Points on a hilly landscape, in no order, each with its height.
From any point a ball rolls to the lowest of the 3 points nearest to it. It stops when none of these is lower. Distance is the straight distance between rows; heights are no part of it.
q_544 h=1.43: [ -6  31  19 -41 -29  39  -6  -1 -10 -49 -26]
q_342 h=4.38: [ 35  22 -29 -62  33   7  27 -45 -17 -47 -50]
q_286 h=3.21: [ 14  73  48 -27  27   9 -31   2  67 -50 -24]
q_811 h=3.57: [-36 -13  54   5 -58   0 -17  45 -43  21  39]
q_504 h=6.37: [  -4    8 -112    6   77  -21   -9  -92   59  -22  -41]
q_407 h=4.09: [  3 -27 -11  -2 -18  15 -14  18 -14  24   7]
q_530 h=4.56: [ 28  43 -35 -39  49  -7  10 -55  13 -51 -44]
q_116 h=6.14: [ 17  -9 -64 -24  71  12  22 -75  -1 -39 -57]
q_148 h=3.58: [  3 -34 -18  -6 -40  22   0   7 -38  11   9]
q_88 h=4.86: [  6 -33 -51 -31   2  37  12 -33 -31 -32 -36]
q_448 h=3.15: [ 21  57  20 -32   7  30 -17  -5  41 -61 -31]
q_527 h=6.84: [-22  -1  78  50   5 -69  36  81 -16  26  64]
q_805 h=1.88: [-48 -11  66 -23 -71  17 -15  28 -45  -3  39]
q_134 h=5.92: [ 21   8  21  36  10  -3 -59  33  64  19  17]
q_764 h=4.20: [  1 -72 -57  -8 -19  32  16  -6 -53  28  -9]
q_852 h=5.15: [ 26  -1 -15  35   2  13 -30  15  26  14  -1]
q_581 h=6.05: [ -5   9  79  10 -13  16 -56  50  38  -1  22]
q_43 h=8.65: [-51  21  77  52   1 -64  68  69 -35   0  72]
q_321 h=6.13: [ -8 -28 -12  39 -35 -33  50  27 -45  63  42]
q_908 h=6.77: [ 20  25  47   9  14  22 -51  33  70 -23 -13]
q_626 h=1.16: [ 28  50 -21 -67  59 -35  32 -62  -9 -53 -54]
q_975 h=4.67: [-32  29  74 -39 -48  38 -38   6  16 -55   6]
q_444 h=6.02: [ 14 -22 -63  52   1  -3 -30 -19  38  43  -8]
q_770 h=4.35: [ -7 -12  38  12 -44   1  -2  42 -32  35  30]
q_865 h=1.72: [ 23  17 -57 -44 101 -26  56 -82 -22 -28 -54]
q_731 h=0.58: [ 27  71   1 -17  36   7 -22 -18  75 -35 -35]
q_855 h=6.22: [-16   0  21  53 -13 -49  60  47 -22  66  50]
q_245 h=4.68: [ -9 -32 -28  45 -10 -20  11   5 -16  65  21]
q_480 h=7.86: [ 30  22 -31 -67  98 -61  51 -98  -6 -16 -40]
q_365 h=7.64: [-28   0  52  46 -11 -51  57  74 -27  35  56]
q_12 h=5.81: [-42  -1  94  30 -25 -46  31  59 -40  17  60]
q_189 h=4.57: [ -2 -71 -73   3  -1  30  21 -28 -27  42 -11]
q_213 h=3.11: [  7  17  27 -21 -18  34 -36  11  22 -33 -18]
q_269 h=4.18: [ 10  -6  31  34 -25 -21   0  46 -16  44  36]
q_511 h=2.98: [  7 -20 -91   7  42  21 -13 -60  29 -14 -36]
q_142 h=4.65: [-53  -9  79  10 -60 -28  16  48 -53  20  60]
q_428 h=2.60: [-16   2  18 -32 -44  36 -26   5 -31 -24  -7]
q_455 h=2.65: [  9   3  -4 -27 -33  34 -27  -3 -17 -15 -11]
q_25 h=5.21: [ -2 -72 -78  31   5   7   3 -20 -17  59  -4]
q_818 h=3.82: [-35  -1  83 -14 -55  19 -38  34   1  -9  39]
q_621 h=3.94: [ -3 -43  -9 -16 -48  17   2  12 -60  16   6]
q_935 h=5.00: [ -8 -11  45  14 -24  23 -27  45  11   9  14]
q_596 h=7.02: [ 28  25 -48  30  29   0 -36 -38  73 -10 -22]
q_860 h=4.95: [ -7 -93 -78  21 -12   9  41 -19 -33  60   8]
q_41 h=4.49: [ -1  92  51 -57  20  10  -5 -11  51 -73 -19]
q_310 h=5.31: [  7 -50 -76  21  12  15  -3 -39   1  29 -10]
q_561 h=4.89: [ 28  19 -26 -13  12  16 -16 -15  24 -32 -33]
q_526 h=3.03: [  3  -7  14  57  -8 -46   5  37  11  62  42]
q_348 h=6.08: [ 29  37 -49   0  49  -5  -3 -54  43 -33 -44]

For each start below, name the point where the ball stops.
q_321 => q_526
q_527 => q_805
q_43 => q_805
q_581 => q_805
q_88 => q_544
q_908 => q_544
q_770 => q_805
q_134 => q_544
q_444 => q_544
q_116 => q_626
q_348 => q_626

Call two points neighbours if one is among the 3 nearest of the other. Go from one point of each pair to the other, from neighbour to neighbour, staying as low as possible. Name the highest point that can't be avoided.
q_805, q_544 => q_975
q_511, q_544 => q_310
q_544, q_626 => q_88
q_526, q_805 => q_770
